A landscape with many valleys, sampled at points; each row gives a point and its height.
A ball rolls from a point to the lowest of its 6 nearest points, and stops where none of them is lower. Distance is the straight distance between rows; heights are no part of it.
q738: [  6  24  -9 -23 -10  -7 -16 -21]  h=932
q848: [ 28  12  -2  -7 -22  -8 -14   5]  h=441
q435: [-13 -25   8  -1  32  34   7  18]  h=591
q73: [ 17  13 -29 -15 -20 -14  -6 -29]  h=668
q857: [ -9 -29  18 -10  15  10   6  14]  h=268
q627: [ 13   1 -41  -4 -29 -30   7 -37]  h=630
q815: [ 34 -18  24   6 -23 -10  -5  33]  h=170
q363: [ 14  20 -16 -19 -14  -8 -13 -21]  h=797
q653: [ 43  -4 -14  29 -34  -8 -21  23]  h=169
q66: [ 40 -23 -27  45 -36 -12 -36  26]  h=405
q867: [ 23 -11 -40  20 -37 -27  -5 -16]  h=606
q616: [  7 -10 -41  15 -41 -43   3 -29]  h=618
q469: [-26  -6  -1   8  41  36  22   5]  h=373
q489: [ -5 -19   9   7  37  52  -1  30]  h=648
q992: [-14 -22  20 -10  12   6   2   8]  h=201
q205: [-21  21   2  10  46  49  39   6]  h=362
q633: [-36  36  10 -14  13 -10  -8 -21]  h=300
q461: [ 39 -11  14  15 -30  -9 -10  33]  h=324
q210: [-18  -4  22 -15   7  -5  -3   0]  h=171
q414: [ 11   8  14 -14  -9  -8 -13   2]  h=272
q576: [ -2 -38  14  -8  17  21   3  20]  h=409
q500: [-9 -7  8 13 40 55  5 28]  h=765
q574: [-42  14   2   3  39  18  46 -15]  h=762
q295: [  0 -34   8  -2  29  41  -1  26]  h=124
q797: [-45  16  15  -2  28  -4  19 -14]  h=325
q683: [ 22  11   9 -10 -19  -8 -14   3]  h=372
q875: [ 26 -13  25  -3 -18  -7  -3  24]  h=280
q967: [ 21 -10  23  -7 -18  -8  -6  20]  h=334
q678: [-44  28   2  -3  43  17  58 -26]  h=885
q68: [ 32 -10 -40  28 -33 -16 -14  -1]  h=631
q248: [-12  24  14  13  44  59  29  22]  h=91
q978: [ 35   8 -19   8 -29 -11 -13   0]  h=550
q198: [ 45  -9   2  32 -32 -11 -20  37]  h=103
q315: [ 25  -1 -38   9 -31 -21  -6 -18]  h=598
q845: [-18 -19   4   5  38  37  11  14]  h=571
q460: [  7 -20 -39  27 -43 -46  -6 -19]  h=633
q956: [-28  -5  22 -13  15   0   2  -2]  h=179
q474: [-41  26  17 -10  19  -8   0 -18]  h=263
q426: [ 38  -1   5   9 -29 -10 -13  19]  h=109
q579: [  3  18  11 -21  -8  -9 -15  -6]  h=166
q351: [-41  30  14 -10  20 -11   7 -23]  h=292
q588: [ -2  29  -9 -26  -6  -6 -16 -25]  h=804
q974: [ -3  -8 -35  23 -49 -59  -3 -29]  h=645
q119: [ 14   8 -36 -14 -23 -22   1 -37]  h=660
q786: [ 21  18  -9 -14 -18  -9 -14 -11]  h=578
q907: [  7  25 -21 -24 -11 -10 -11 -31]  h=940
q855: [-32  -6  18  -5  24   1  11  -2]  h=187
q389: [-16 -14  23 -13  10   0   2   4]  h=182
q816: [ 18 -28  25 -11  -7  -4   1  26]  h=329
q260: [-26  12  20 -16  11  -8  -4  -7]  h=194
q610: [ 18  -5 -42  10 -32 -30   2 -26]  h=605
q491: [-39   9  20  -7  21  -3   9 -13]  h=211
q193: [-43  22   2   1  41  15  54 -20]  h=879
q497: [-26 -18  11  -2  30  18  13   4]  h=232
q650: [-15   0   3  11  43  52  16  20]  h=697
q217: [-30  -4   4   4  38  20  26  -3]  h=165
q919: [ 39  -9 -29  30 -34 -12 -24  13]  h=624
q725: [-26   4   0  12  43  38  29   4]  h=399
q29: [ 14  17   4 -19 -10  -8 -16  -8]  h=479
q942: [ 39   0 -21  19 -31  -9 -18  12]  h=756
q412: [ 45 -12 -11  37 -36  -9 -30  33]  h=342
q817: [-25  36   4 -19   7 -12 -13 -23]  h=335
q854: [ -6 -35  13  -6  22  25   3  20]  h=468
q231: [  1 -16  27 -12   0  -3  -3  10]  h=239
q27: [ 38 -18 -33  38 -35 -13 -28  15]  h=466
q477: [-23 -16   3   5  37  34  16   8]  h=415
q850: [ 23  10 -33  -5 -23 -16  -7 -23]  h=568
q696: [-13  14  19 -19   2  -9 -10  -6]  h=223
q908: [ -5   8  19 -19  -4  -8  -9  -2]  h=147
q364: [-42   5   9   2  35  14  29 -11]  h=410
q213: [-18  33   4 -23   4  -8 -15 -25]  h=394
q484: [-15  18  15 -21   2  -8 -11 -11]  h=284
q704: [-8 17 23 20 40 63 20 37]  h=71
q590: [-47  21   8   0  33   1  36 -20]  h=689
q233: [ 22 -39  24  -9  -6   3   1  30]  h=318
q733: [  0 -34  21 -12   7   7   2  18]  h=304
q39: [ 25 -13 -41  24 -34 -27  -9 -10]  h=613
q980: [-50  27  12  -1  29  -4  27 -22]  h=543
q195: [-18  25  11 -21   6  -8 -13 -16]  h=351
q272: [ 20 -25 -40  34 -41 -31 -14  -9]  h=625
q237: [ 29  14 -20  -5 -23 -11 -11  -9]  h=517
q503: [ 10   0  21 -14 -11  -8 -11   9]  h=271
q691: [ 27   6  10  -4 -21  -9 -13  13]  h=459
q499: [ 12 -40  22 -10   4  10   3  25]  h=365

Where does a ball stop that starts at each point below?
q205 -> q704
q857 -> q908
q27 -> q198
q845 -> q217
q907 -> q908
q875 -> q426

Two balls start at each pair of points below. Name the first point that both come to, or write none.
q992, q491 -> q210
q797, q260 -> q210
q68, q919 -> q653
q73, q315 -> q237
q233, q29 -> none
